Points on a hilly landscape, in no order, each with its height.
A ball rolls from a point to the lowest of its 2 nearest points, and stops where none of them is lower. Distance is the straight distance between rows; heights are no part of it.
z_675 h=540: [154 218 134  73  85 187 153 153 115 105 121 141 142 139 138 108 149 135
 117 151 103 145 167 118 174 126 197 130 125 106 128 150  81 132  99 123
  98 157 160 139 115 126  74 166 144  35 122 116 133 123  90 153 127  75]
z_788 h=705: [136 137 120 122 139 125 157 160 151 161  93 118 109 125 161 153 146 123
 116 130 144  63 107 151 121 173 150 154 196 125 154 118 118 123 186 160
 121 103 142 122 157 142 108  85  98 107  84  65 109 130  98  89 118 123]
z_908 h=531: [130  87 171 132 136  73 106 112 159 168 165 135 102  99 137  91 111 149
 116  98 162 152 127 170  78 161  94 143 170 165 130  94 137 112  77 138
 136 113 157 148  88  93  84 133 139 150 112 152 133  82 125 132  99 146]
z_882 h=659: [103 111 121 162 131 139 126 109 118 108 111 123 163 152  87 147 128  90
 157 100 108  99  84 110 182  82 129 136  68 143 126 136 156 151 163  96
 135 133 105 106 153 158 184 152 118 167 173 122 113 164 161 125 174 110]
z_460 h=781: [136  96 127 110 105 106 117  78 147 121 140 127 134 124  91 155 129 143
 134 185 113 116 134  50 127 129 144 110 124 128 133 190  98 165 110 108
 124 138 113  82  52 121 154 138 129 144 104 163 131  82 146 177 121 138]
z_385 h=516: [175 224 107  89  84 179 149 172  80  87  68 152 106 129 144  77 184 162
 153 175 110 141 173 143 175 142 224 142 191  88 114 140 111 153 103 147
 135 135 138 145 147  85 104 120 173  55 128 144 157 118 125 153 109  73]
z_408 h=496: [161  81 150 131 201  90 147 125 121 103 156  63 136 139 103 203 131 121
 134 148 145 128  65  97  71 120  91 112  54 116 114 129 149 130 153 124
 145 172 111  84 128 201 159 129  95 202  96 122 152 120 149 130 173 193]
z_324 h=404: [114 102 178 135 168  63 124 131 192 134 157 152 206 130 100 120  73 119
 147  74 132 153 132 134 103 127 129 150  28 103 157 190 134  93 125 117
 104 151 115 110 110 172  71 143 142  97 114  81  99 140 117 147 161 107]
z_327 h=494: [108 141 154 125 164  50  85  82 151 172 138 168 109 147 166 113 153 125
 109  96 156 162 143 151  88 131  82 151 113 132 162 119 134 104 112 115
 139 101 182 142 128 113 127  98 179  83 110 125 131 107  98 151 101  82]
z_89 h=595: [124 139 155 105 121 162  85 170 109 143 140 146 125 164 130 148  86 107
 142 148 103  87 137 115 128 129  66 134  90 150 155  84  99 192 130 140
 118 130 149 146 200 162 138 164 134  91 155  64 108 197 143 121 146 124]
z_999 h=551: [135 198 150  93  84 192 127 181  66 116 116 128 144 159 135 113 107 162
 127 135 120 133 167 156 198 123 142 111 101  84 132  81 111 148 125 127
 127 115 131 140 191 149 111 143 109  60 159 121 148 216 158 100 139  59]
z_863 h=462: [113 108 117  99 182 143 128  97 146 122 147  89 115 127 105 160 148 109
 108 129 113 143 120 128  85 142 118 156 126 146  95 131  99 101 159 153
 126 156 161 133 148 128 144 129 133 159 169 138 115  92  78 122 166 161]
z_820 h=608: [106 110  71 111 142 120  98 129 128 126 141 117  27 158 125 184 122 142
 133 157  94  85 107  94  60 143  51 121 147 132  85  80 140 180 154 130
 182 179 142  94 150 118 171  90 102 155  87  88 160 127 116  85 167 182]
z_661 h=620: [155 158 114 106 189 170 165 114 153  57 113 102 162 101  94 137 181 146
 133 129 112 129 143 133 146 109 191 170 145  98 108 168 108  64 138 129
  98 125 127 153 102 141 121 168 130 151 136 162 106  87 125 154 113 162]
z_10 h=535: [109  56 165 152 137 133 138 100  89 105 126  46 128 148  94 155 116 173
 146 142 144 158 101 126 128 103 110 127 119 135  96 103 123 115 100 154
 148 113 118  92 101 143 111 153 111 204 213 137 126 108 175 101 193  99]
z_756 h=728: [101 115 203 107 155  82 105 148 157 121 105 135 149 118 113 163 107 161
 169 105 144 117 132 115 108  89 110 145  61 140 116 143 125 154  80 135
 141 151 117 103 120 168  65 161 117 120 150 110 133 112 166 140 151  72]
z_339 h=820: [114 129 165 142 124 173  85 113 158 116 116 167 138  60 141 124 121 100
 105 124 137 173 157 160 114 140 181 103 139 111 145 183 137  92 111 101
 102 116 150 141  63  92 117 108 147  97 100 183 107  83  55 103  61 145]
z_635 h=144: [ 91  74  77 184 110 103 137 122 164 167 130 126 148 163 139 150  53 133
  90  98 124 102 106 101  96 130  65 121 130 146 122  80 100 130 169 122
 153 146  80 115 157 164 121  76  92 152 125  54 120 165 123 105 151 117]
z_426 h=243: [123 108 144 149 119 134 150 175 138 165 140 107 132 112 164  80 101 132
  75  76 153 149 104 172 112 152 124 114 177 167 126  60 175 101 156 152
 110 125 128 162 142 103  73 110  92 144 137 100 113 133 108  84 131 145]
z_923 h=708: [ 68  96 176 157 135  69 106 106 113 133 111 145 121 140 137 140 104 147
 144 102 158 118  99 125 121  95  80 109  75 122 104 106 180 168 112 113
 148 147 107 112 115 149 118 136 118 126 172 123 142 131 167 135 176  56]
z_424 h=562: [128 122  91 185 116  65 141 115 120 156 140 139 172 147 165  97  88 122
 114  88 141 130  88 148 152 114  71 101 111 143 178 110 154 167 153  79
 126 116  70 128 131 150 168  92 127 109  64 101 131 165 140 141  82 111]
z_920 h=565: [132 162 108 186 134 157 173 116 109 107 122 153 158 133 178  78 140 158
 108 134 132 159 141 171 172 146 186 129 128  75  96 147 145  56 111 142
 134  96 101 178 103 118 105 129 134 139  95 142 156 127 125 157 116 110]
z_862 h=499: [ 97  78 175 132 138 101 108  97 141 120 131 106 118 113  86 118 113 155
 142  94 155 147 108 168 114 126 106 143 129 136  85 109 143 110  92 146
 125  97 120 126  89 106  85 143 130 180 181 154 116  93 138 129 151 101]
z_29 h=485: [146 133 146  95 104  78  97 144 179 139 139 166 160 116 121 128  50 132
 128 145  81 117 154 101 113 123  84 143 104 188 157 121 101 145  72 129
 118 136  90  76 159 130  88 124 133 108 113  56 100 184 119 143 106 129]
z_812 h=444: [162 199 119 132  70 131 143 170  51 111 108 148 100  96 152  46 138 147
 162 130 132 146 126 187 179 134 176 121 183  85 101 106 197 161 121 109
 149 128 108 153 142  76 163 137 139 103 103 185 185 132 182 149  97 100]
z_627 h=586: [143 157 108 135 102 117 125  85 136 144 123 171 156 112 128  91 135 126
 129 121 102 161 179 119 184  96 150 113  82 125 171 184 136 130 113  79
 112 142 107 105  56 120 135 134 179 113 106 161 112 131 112 195  69  84]
z_695 h=813: [125 160 147 105 159 147  93 109 161  86 119 177 153  66 101 121 125  96
 140 135 122 186 185 131 139 104 167 132  92  98 140 174 115 111 108  77
  86 134 147 144 106 125 119 123 166  84 139 177 100 105  66 130 105 121]
z_18 h=390: [129  96 124 178 130 120 157 139 109 113 131 121 123 168 175 153 102 107
 124 136 172  82  54 107 109 149 103 126 169 155 108  74 143 146 139 150
 164  92 114 120 126 156 165 106  95 126  86  94 190 113 138 111 123 145]
z_133 h=544: [158 192  66  85 102 140 137 131 127 132 150 145 107 127 129  89 164 129
 105 173  53 143 172 108 135 144 179 138 165 125 114 149  85 116  84 130
 122 150 141 140 122  88 147 144 138  99  77 116 145 118 121 173  94 165]
z_633 h=652: [124  70 130  88 132 120 114 122 138  88 143 113  90 103  71 175 143 121
 138 141  92 119  77 107  73  91 105 123 129 189  97 103 129 119 115 134
 169 186 100  65 117 114 153 145 126 224 153 144 128 114 127 104 173 230]
z_841 h=660: [145  87 104 155  96 171 141 107 169 105 116 106 145 107  94 138 155  87
 116 121 118  93  91 130 115 131 200 130 185 147 112 167 133  68 157 152
 127 128 116  78  73 122 149 139 117 181 119 142 110 110  87 106 126 211]
z_801 h=507: [131 187 157 162  86 151 149 177  56 110  81 124 159 139 148  94 140 185
 140 126 157 138 161 201 195 137 165 104 130  70 154 104 141 162 124 146
 124  69 110 178 153 133  99 134 150  70 171 144 135 180 167 130  95  47]
z_378 h=637: [111 132 132 146 164 118 150  89  85 105  93 114 132 137 128 119 175 123
 162 114 172 133 114 124 184  83 144 111  71  90 126 146 172 126 146 115
 131 102 118 125 134 160 171 125 136 159 157 188 132 118 162 136 161 103]
z_464 h=575: [135 156 169 132 102 196 115 135  89 122 104 142 140 124 156 128 148 123
 149 135 129 139 166 118 192  97 163 113 118 149 185 162 125 144 104 131
 107  83 155 121  88 108 142 177 158  86 139 143 134 146 122 125  83 103]
z_702 h=415: [130 139 117 155  95 158 145 105  92 158 179 110 146 172 169  93 107 142
  81 132  99 165 134 113 163 121 142  83 144 129 146 112 104  78 122 148
 132 116 132 164 116 141 154 130 107 137 118 110 126 179 134 127 120 166]
z_500 h=635: [134 148 126 153 133 148 185 139  97 102 111 105 172 122 112 110 164 123
 132 159 112 118 153 129 166 141 164 136 144  95  76 128 132 123 121 170
 109 104  84 153 176 131 134 152 130 172 162 145 115 148 175 138 146 160]
z_674 h=349: [144 131 198  69 190 127 121 145 165 118 150 142 169 138 132 188 100 101
 143 148 130 169 145  65 106 107 146 133  57 133 153 160  86  93 128 138
 115 152 155  94 143 189 116 147 123  91 126 101 121 119 109 135 154 132]
z_758 h=463: [111 159 143 105 171 102 104 103 145 174 135 160 128 166 155 128 153 100
 109 112 107 154 137 134 100 137 116 142  87 129 180 137  95  96 143 124
 115 117 186 143 163 141 107 100 167  62 121  80  90 158 100 124 127 114]
z_883 h=370: [104 106 154 108 138 106 108 111 165 183 137 110 114 148 127 164 119 123
 107 140 137  93 141  75  82 163  87 149 124 149 142 128  63 132 171 159
 119 123 153 142 144 164  91  94 127 121 167  71  84 127 111 114 153 119]
z_685 h=315: [123  91 186 117 167  92 117 119 165  73 151  80 175 117  62 166  93 104
 146 122 116 136 120 134  77 131 129 125  54 120 103 177 139 100  90 117
 111 142  96  86  96 160  78 173 128 183 169 150  80 116 134 153 182 157]
z_652 h=568: [135 171 107 115 132 138 138  73 162 110 162 176 148 111 142  92 167 118
 104 153  79 169 149 107 133 108 171 110 120 125 147 170 103  71 103 113
 118 136 128 133  90 102 147 128 151 122  82 170 116 102  95 180 102 192]
z_63 h=693: [168 176 129 117 129 136 169 189 131 136  99 108  88  76 155  98 143 161
 140 155 165 152 152 168 100 181 189 158 188  78  95 137 133 118 156 131
 122 142 152 166 123 113  58 114 108  86  85 140 164  88 138 113  95 110]
z_573 h=422: [112 130 117  85 188  82 125  75 175 155 160 129 143 182 127 171 169 115
 107 122 111 124 128 105  86 143 106 170 103 139 149 168  55  95 164 135
 113 134 177 137 135 132 112 125 152 111 123 104  86  97 101 157 155 139]
z_461 h=519: [152 172  71 107 148 150 116 113 117 104 112 154 112 112 124 120 183 111
 142 178 115 139 158 114 127 144 198 137 157  89 109 189 115 130 120 113
 133 137 149 150 104  81 162 135 173  92  93 155 187  66  94 173  97 126]
z_768 h=410: [134 155 123 186 111 109 152 159  65 135 126 145  95 117 184  73 132 130
 118 106 195 138  95 202 142 130 131 108 158 102 131  77 214 145 144  91
 125 107 116 180 148 104 153 119 123 108  97 171 171  99 144 136  92 117]
z_780 h=405: [ 92  68 117 169  58 150  90  99 129 148 124  99 126 181 132 134  65 163
 117  86 120 104  90 115 141 121  99  99 151 169 125  85 128 131 117 133
 166 126 142 110 102 114 106 132  96 173 200 104 113 149 132 101 156  60]
z_612 h=520: [ 95  99  69 161 113 122 111 100 104 138 123 146 138 175 144 149 102 115
 124 161  80 115 120  65 106 109  74 114 117 149  84  96 120 162 104 115
 166 174  88 115 163 136 171 127  94 139 133  94 159 161 173 119 161 171]
z_628 h=209: [132 109 119 152 121 102 159 123 164 152  61 152 140  75 140 115 176 160
 130 128 167 120 154 135 136 134 180 144 155  96 152 204 113 126 148 105
  94 125 149 152  66 110  79 103 135 119 119 157  94  59 101 148 100 108]
z_348 h=267: [129 107 116 126 166 168 166 131 146 114  88 105 136 105 108 136 184 140
 148 134 169 112 161 107 123 155 172 169 164 100 125 178  85 163 135 142
 102 109 166 173  92  89  95 153 139 115 183 159 126  56 113 130 124 130]
z_567 h=387: [118 110 108 168 108  90 139 111 165 190 143 152 157 108 143 108 146  93
  90 108 128 101 100 122 101 170 133  97 133 142 148 159 155 151 172 119
 130 144 133 111  98 100 146 109 138 135  84 112 134 124  91 133 128 188]
z_383 h=257: [135  99  71 109 125 120 116  78 118 138 115 109  83 146  96 153 154 153
 148 143 126 101 113 123 139 126 112 153 168 142 123 113 122 144 144 122
 168 109 141 104 127 108 194 102 112 175 117 146 150 126 153 124 120 114]
z_356 h=603: [137  69 139 139 158 136 186 109 110 115 165  65 130 156 111 146 137 125
 109 122 178 155  81 112  97 120 114 129 125 156 144  76 116  54 169 184
 129 121 130  85 121 175 139 115 134 198 186 122 109 115 122 114 185 161]
z_96 h=478: [117 135 136  86 118 169 125 119 128 138 159 119  79 113 106 126 172 111
 123  90 112 127 110 135 126 103 129 120 128 154  89 132 146 131 160 147
 133 174 166 136 126  91 148 146 120 151 166 170 111 122 108 100 175 156]
z_887 h=557: [134 188 185  81 104 162 102 129 109 103 139 156 145 147 150 105 119 155
 129 155 124 176 190  93 182  96 183 103  98 136 180 151  97 111  86 134
  97 101 155 109  84 136  90 152 173  53 141 150 116 122 103 150 108  66]
z_85 h=460: [110 111  94 172  96 128 119 135 122 137 115 168 138 138 170 142 108 102
 123 159 112 101 128  71 124 163 130 119 158 148  92 116 112 135  94 152
 167 120  97 120 161 129 156  93 107 110 113 106 184 132 142 142 112 132]
z_292 h=789: [143 174 121  95 142 143 123 116  84 121 134 100 102 132 109 126 140 178
 143 174 140 167 183 149 149 159 137 121 134  68 123 115 108 140 109 135
 115  88 147 168 134 123 135 110 158 121 158 172 132 136 157 145 113  69]
z_30 h=340: [121  93 152 165 114 138 119 112 151 171 115 126 158  91 125 120 109 102
 120  90 137 123 113 119 139 123 122 103 108 148 172 152 124 130 153 111
  99 116 142 129  97 141 130 105 120 122 139 115 103 146 110 101 105 117]
z_275 h=750: [117 131 180  62 125 129  84 157 160 125  91 165 114 110  83 157 124 131
 186 101 105  88 126 135 129  82  92 180 113 171 113 106 131 156  99 132
 145 126 124 118 164 132  86 140 129 127 140 124 108 151 149  96 129  93]
z_858 h=629: [141  79 154 112 149 118 170 155 105  84 140  77 111 116 118 140 149 116
 136 135 167 117  71 141  84 141 132 118 141 146  79  97 169  71 129 190
 145 128 107  91 134 131 125 150 131 186 155 149 150  92 122 111 185 192]
z_199 h=619: [136 117 127 169 122 151 161 121  98 124 109 107 115 132 133  94 158 151
 149  99 175 140  93 153 171 115 152 126 133 120 127 142 169  89 122 105
 133  72 124 117  80 138 143 144 123 168 123 190 150  99 148 130 114  93]
z_885 h=642: [122 136 102 120 109 145 127 198 127 148 120 148 100 168 139 155 102 115
 134 148 126  19 136 100 115 159  62 114 143 140 143  85 120 226 162 149
 129 130 146 130 196 150 144 117 116 100  75  40 134 164 131 112 141 129]
z_80 h=264: [144 145  98 146  65 103 105 134  72 183 165 122  69 178 185  91 110 145
  78 168 115 120 131 131 126 176  94  92 195 144 142  64 132 137 132 132
 165  98 121 161 157  86 156  87  96 132  74 126 153 137 155 144  96 125]
z_953 h=461: [ 88  89 154 142  80 156  78  83 145 123 137 122 125 155 110 127  87 128
 129  97  96 109 121 153 144 131 109 119 158 159 123 120 120 119  92 146
 112  89 137 128 109  93 115 169 135 160 181 137  82 168 119 108 144 108]
z_706 h=138: [131 122 146 177 134 108 160 137 153 164  71 124 132  59 159 111 166 143
 111  81 182 158 137 173 122 113 153 137 144 130 208 174 134  97 151 117
  79 123 155 153  81 123  63  96 133 132 150 152  51 101 111  86 105 127]
z_212 h=572: [ 91  77 136 183 124 154 153 105  62 129 157  68 142 198 142 137 114 144
 112 113 172 159  86 113 130 121 112  87 100 132 108  98 124  93 165 173
 152 100 125 117 112 157 138 131 124 160 186 129 141 122 144 103 199 106]
z_484 h=610: [165 170 101  97  96 204 106 199 104 128 129  98 123 134 127 159  92 165
 150 152 110 114 149 139 147 164 108 120 148 101 106  94  89 123 130 148
 110 106 145 149 189 160 120 137  78 102 128  81 162 185 138  81 121 103]
z_156 h=497: [174 179 123 126 110 153 142 159 104  95  77 165 109  70 125  77 198 149
 166 154 159 151 168 171 153 127 193 148 167  90 117 161 138 173  87 100
 112 131 129 151 106  84  90 142 179  87 112 189 150 104 126 146  98 100]
z_997 h=403: [ 99 140  85 129  78 139 108 131 148 181 118 156 138 127 132 115  84 125
 109  74  90 131 135 113 160 102 121 101  98 131 134 123 139 124 148  98
 144 152 111 133 148 135 139  98  94 132 150 117 115 179 121 119 131  93]
z_848 h=541: [143 150  99 170 153 139 161 102  97 107 103 143 140 148 150  95 181 131
 128 182 165 146 160 129 164 155 189 117 136  56 112 177 132  99 117 143
 123  84 133 143 102 117 151 147 185 130 115 171 177  98 114 198 129 115]
z_790 h=401: [129  87 198 105 178 130  87 106 155  98 163 115 139 155 125 207  90 100
 133 136 109 165  88  65  85  92 119 124  65 163 146 149 120  91 122 148
 159 166 142  80 117 173 140 153 108 143 140 126 120 135 114 108 190 190]
z_128 h=304: [126  95  53 186 117  85 169 151 150 144 122 114 152 142 140 152  93 133
 108 120 173  68  97 131 104 154  83 148 148 153 106  72 117 177 162 121
 144 112  69 140 143 160 145  82  99 137  71  67 139 129 154 119 101 135]
z_515 h=777: [142 167 190  69 139 119 106 114 151  84 134 130 121 103 105 126 125 167
 136 159 129 172 171 153 149 141 149 150 156  90 111 114 115  86  80 143
 109  80 123 144 124 114  82 114 155 124 147 173  88 110 135 141 126  76]
z_102 h=327: [131 153  85 184  60 124 128 173  98 161 141 146  84 152 202  76 107 109
  80 133 131 108  84 157 140 163 132  84 230 150 135  47 180 155 180 133
 163 102 114 187 173  91 167  84  88 106  59 134 152  94 129 134  81 130]
z_403 h=587: [158 143 127 158 107  64 125  91 116 165 128 150 142 135 142  83 118 128
 120 105 149 146 116 169 168 120 121  88  95 116 182 160 185 145 131  86
 109 114 119 107 104 130 137 104 165 114  66 153 120 139 121 172  83  58]
z_585 h=715: [155 127 134 140 134  98 165 179 115 153 101 115  94 123 175 135 128 162
 137 147 204 113 116 171 108 206 150 142 195 107 134 108 131 142 161 160
 138  77 135 157 143 122  94  76 121 109  98 120 137  94 148 107  86  88]
z_238 h=159: [167 132  79 105 109 129 125 119  90 149 127  98  55 171 132 114 150 152
 136 167 133 110 137 138 144 160 114 149 209 120 165  98 113 171 145 141
 140  75 159 150 153  86 171 104 128 122  94 115 149 148 164 128  84 102]
z_950 h=495: [111 154 127 103 169  89 105  76 116 101 133 173 166 180 138 135 132 113
 122 145  92 168 121 126 137  95 116 146  74 127 148 142 115  92  91 125
 156 131 114 100 182 142 174 138 165 125 122 111 137 172 128 156 160 127]
z_56 h=573: [128  96 107 171 124 125 174 170  98 105 103  77 101  77 106  98 141 120
 161 105 165  90 102 146 138 138 116 134 131 115  90  95 175 175 166 112
 110 112 102 131 137 132 160  89  99 165 154 141 146  94 163  94 129 111]
z_489 h=295: [ 66 107 129 136 113 115  95 106 165 150 157 144 135 175 150 136  96  97
  99 123  88  99 116  94  99 154  91 130 120 168 123 115 105 120 129 148
 154 141 115 112 178 136 119 103 118 140 158  63  90 159 105 121 174 141]
z_736 h=658: [141 185 107 112 137 126 155 133 111 131 167 140 171 141  99 105 152 112
 104 169  91 137 169 116 146 129 139 146 111 108 111 138  96 133  91 156
 117 162  91 154 189 125 137 163 147 142 136 114 107 175 165 165 154 171]
z_381 h=538: [143  98 110 137 180 104 146 140 120 107 140  62  96  99  87 150 129 106
 159 112 161 125 110 143  90 130  94 116  74  95  82 113 161 156 174  92
 111 166 130 105 136 174 147 103  98 175 124 138 151 112 152 104 146 129]
z_475 h=802: [166 162 100  93 158 145 110 116 145 121 107 117 118  91  91 137 148 130
 143 162 115 144 185 124 135 128 136 146 117  97 145 145  77 150 134  96
  85 148 140 160 158 123 139 102 158  97 158 142 113 139 117 134 106 104]
z_865 h=521: [141 145 170 108 160 148 111  85 117  87 134 141 186 173 122 121 120 140
 135 144 102 182 167 108 185  83 140 136  69 116 178 155  96  91 104 131
 111 107 127 141 131 177 168 150 161 150 155 138  98 175 153 158 122 102]
z_104 h=765: [122 130 180  61  86 111  91 132 161 137 126 161  92  76 105 119 135 139
 150 123 125 130 154 128 143  98 131 144 128 161 127 134 136 150  72 118
 115 142 129 112  93  86  87 147 143 123 107 166 109 112 127 129 103 102]
z_284 h=472: [151 184 122 187  72 155 154 175  70  78  58 138 128  82 148  68 162 152
 167 124 140 124 148 198 195 134 168 122 183  67 126 134 175 159 118 108
 111 101  92 169 114  82 104 123 148 105 153 182 128 147 167 134  82  81]
z_458 h=604: [126 133  67 175 125 137 184 172  62 103 109  94 129 139 123 113 160 141
 162 142 158 112 128 135 165 145 162 149 150  77  82 119 147 164 157 152
 127 112  63 169 168 125 174 105 110 141 137 140 164 132 197 127 134 108]
z_895 h=663: [157 151 114 107 154 155 143 174 115 131 145  87  97 100 131 151 109 149
 127 129 148 147 150 143  92 170 132 141 146  94  73  94 110 118 133 148
 122 145 149 149 145 135  86 115  86 110 121 122 168 129 129  93 123 123]
z_657 h=539: [107 101 151 142  99 193  66 169 124  87 139 158 128 150 135 148  42 113
 173 102  95  92 119 117 142  98  64 108 119 169 133  86 131 158  89 128
 130 121 142 112 191 143 161 172  96 100 161  93 120 198 142  88 138 136]
z_442 h=527: [104 105 110 177 129  55 113  86 124 213 135 146 139 161 166  74 110 138
  95  73 153 147 115 150 106 122  52 130 141 151 186 103 124 138 130 104
 127 112 120 165 111 107 138 116 157 118 127 119 137 128 131 160  85 100]
z_781 h=671: [124  94 144  91 131 141 130 140 179 123 134 141 107  74  88 154 133  95
 122 110 106 106 125 121  83 104  93 157 145 213 127 110 129 102 133 128
 127 163 113  82 120 129 129 144 110 186 132 127  81 123 105  92 110 236]
z_569 h=279: [138 119 137 123 136 192 125 127 127 128 100 104 135 116  99 139 147 123
 140 101 133 124 132 165 162 107 123 150 112 144 168 151 106 115 169 125
 103 103 151 150 131 143 137 135 120 147 194 128  63 155 122  87 142 120]
z_508 h=334: [125 118 153 168 117 128 160 139 107 171 165  93 157 158 165  77  87 149
  90  67 154 162 113 146 159 121 137  88 115 137 163 108 169  77 149 137
 114  98 133 152 125 158  86 126 102 131 141 102 118 164 142 102 140 112]
z_770 h=787: [179 214 124  40 147 125 101 110 132  64 124 156 116 119 110 107 159 150
 135 178 115 180 182 159 143 138 163 162 145 117 131 111  90  89  63 111
 109 114 144 126 142 100 118 113 203  85 110 167 120 119  81 154  92  96]
z_718 h=319: [ 98 111 115 140 145 132 122 115 116 156  90 144 111 140 139 132 191  90
 154 136 152 107 158 103 126 149 128 152 151 122 148 159  95 175 132 139
 131  95 168 155 126 106 159 130 178  89 182 134 164  86 107 150 107 105]
z_578 h=477: [127 128 128 119 136 166 114  76  67 123 167 101 151 197 142 144 109 168
 109 162 109 204 144  81 170  90 122  96  85 101 138 130  90  82 113 133
 149 117 142 129 111 170 161 144 108 155 152 130 134 174 162 125 138 146]
z_938 h=214: [140 112 124 133 147 156 144 141 157 121  82 102 119  38  74 129 161 111
 130  87 151 132 132 176 106 104 139 151 125 137 157 163 130 110 171  99
  80 143 145 133 104 133  90 114 130 152 160 140  48 117  89  72 114 158]
z_972 h=682: [113 165  71 102 136 138 162 148 123 161 167 115 117 124 104 115 156 116
  97 137  92 152 154 113  93 122  98 156 128 122  84 121 105 139 122 131
 129 203 131 167 163 111 138 162 110 131 140 102 137 143 148 128 158 202]
z_669 h=362: [141  75 181 147 177  91 120 127 176 114 140  87 187  96  85 144  91  90
 154  87 141 144 117 176 105 140 142 143  57 101 158 181 141  77 113  84
  98 106 123  88  92 182  99 135 142 148 111 128  95 132 107 131 127 136]
z_896 h=335: [121  92 112 148 120 133 170 188 130 159 146 103  85 135 164 104  89 150
 100  99 187 110 120 134  89 169  59 122 178 152  94  40 149 172 166 153
 139 133 117 155 155 104  83  94  93 143 116  76 165 122 140  93 125 133]
z_153 h=683: [ 99  66 125 180  96  98 107  97 115  95 100 104 124 173 110 181 100 131
 143  96 104  93  63 127 156  73  94  93  82 149 107 113 174 164 117  88
 166 144  90  70 120 157 159 128  95 166 145 122 112 145 184 109 181  95]
z_413 h=453: [127 177 105 109 107 161 135 109 111 144 141 151  92 123 107  98 191 100
 113 123  81 104 127 156 167 112 163 126 146 114 127 162 151 146 136 127
 129 148 157 157 140  80 166 173 150 118 139 144 135 153 129 140 146 142]
z_380 h=372: [111 184  81 170  89  99 144 176  78 154 127 181 105 138 219  64 105 107
  84 110 153 112 118 169 157 123 104 116 166 130 162  52 176 189 146  99
 149 111  93 190 181  95 150  97 106  61  87 137 148 115 152 153  78  84]
z_7 h=640: [145 129 111 118 184 137 154 142 175  90 106 116 156  78  82 172 183  84
 136 143 119 101 124 138  93 117 186 181 158 121 117 191 119  77 159 125
 118 143 110  94 101 138 127 142 123 151 129 136 115  70  82 122 115 205]
z_647 h=442: [109  95 198 102 117  80 102 130 193 142 164 176 196 111 123 135  68  97
 146 105 103 147 130  84  99 119 117 110  76 153 162 173 137 116  81 120
 129 155 104  61 112 143  90 136 133  94  75  93 116 148 109 143 128 162]
z_772 h=421: [104 138  93 176  90 119 122 116 112 152 110 167 112 103 142 106 148  85
 112 118 116  90 118 142 161 139 150  86 165 134 140 154 173 162 138 125
 122 127 112 133 109  70 170 130 149  96 103 148 151 133 110 136 102 120]
z_121 h=450: [134 117 141 100 184  75 125 110 131 120 169 129 133 136 130 177 119 113
 124 136 106 137  81 101  95 102 100 119  71 134 111 119 145  80 116 139
 167 163 112  88 162 160 162 127 123 145  91 119 158 153 130 125 170 182]
z_664 h=307: [140 152 162  63 192  85 124 109 162  78 152 140 188 142 103 168 131 113
 126 178 127 160 145  88 109 132 162 128  61 103 135 185  75 112 102 135
 109 160 147 108 130 168 105 165 177  81  88 141 129  90  88 201 161 109]
z_752 h=331: [104  89 114 156  84 173 118 101  87 139 121 114  88 166 135 148 120 135
 130 118 138 104  87  93 146 131 132 118 186 160  90  95 147 131 138 141
 175 108 132 111  82 112 152 121 101 164 168 153 175 114 142 106 137 104]
z_596 h=677: [140 139  63 138  97 156 152 206 136 147 106 120  81 137 148 136 146 123
 121 149 128  33 121 134 112 162 113 143 211 121 125  80 120 180 189 159
 126 117 129 151 195 132 143 103  89 107  87  59 137 140 124  80 114 160]
z_600 h=774: [115 100 176  97 102  94 106  98 171 142 160 142 132  95 108 133 121 122
 114 130 122 131 128 111 114 122 152  93 106 140 139 192 144 126 112 113
 108 142 138 103  44 110  91 141 120 134  91 187 109  80 111 146 116 142]
z_412 h=269: [118 106 138 109 192  77 103  79 168  81 139 137 196 150  98 178 124 115
 131 158  94 146 130 110  90 143 129 129  81 113  95 182 102 101  92 141
 136 138 108 110 139 135 133 179 163 152 133 158 117  99 106 175 166 164]
z_157 h=634: [116  94 104 108 134  95 106 115 163 109 134 146 107 118 105 189 132 110
 143 163  80  85  82  82  53 121  87 126 120 169  82 124 152 160 142 132
 195 193 125  53 129 115 159 114 103 173  92 111 160 123 110 108 154 217]
z_108 h=706: [120 137 108  63 188 128 134 149 173 148 167 128 103  94  78 153 139 121
 125 135 108 113 161 101  38 139  67 171 115 142  96 124 111 166 142 122
 123 208 154 116 141 119 107 155 124 128 133  89 124 107 122 129 125 209]
z_395 h=690: [139 117 151  86 125 143 117 153 172 159 152 133 112  64 111 121 119 107
 123 130 111 110 138 115  92 133  99 146 156 182 144 122 117 157 115 107
  79 166 154 133  99  86  94 160 122 129 125 104  93 122 104 106  95 211]
z_529 h=469: [114 118 157  99  80 167  67 173 140 158 142 150 123 138 156 124  48 130
 125  84  95 118 125  95 164  98 100  98 107 156 145 107 163 137 115 115
 151 152 148 116 160 133 120 128  71  87 127  75 144 191 120  95 136 102]
z_678 h=569: [131 126  77 119 106 149  89 138 115 134 129 136  78 126 129 159 104 123
 152 129 101  80 120  87 126  94  69 108 109 128 116  95 135 201 150  89
 137 182 129 103 174 136 195 106  95 128 122 101 161 147 147 110 127 146]
z_817 h=594: [154 113 148 138 152 146 151 109 149  86 126 133 143 117 140 119 135 153
 117 116 135 156 118 142 143 122 181 129 134 106 109 168 127  28 102 136
 131  98 121 138  46 137 111 151 117 160  94 180 138  94 116 157 106 149]

For each start below, name the point where the ball stops.
z_464 -> z_238
z_972 -> z_412
z_788 -> z_706
z_104 -> z_461
z_585 -> z_238
z_395 -> z_635
z_96 -> z_706

Call two points neighbours if one is among the 2 nearest of the other. Go from one point of each pair to the other, from neighbour to neighbour, staying as low as possible. Name the highest point that can't be avoided.
z_635 / z_706 -> z_96
z_238 / z_635 -> z_908
z_706 / z_412 -> z_29
z_426 / z_635 -> z_896
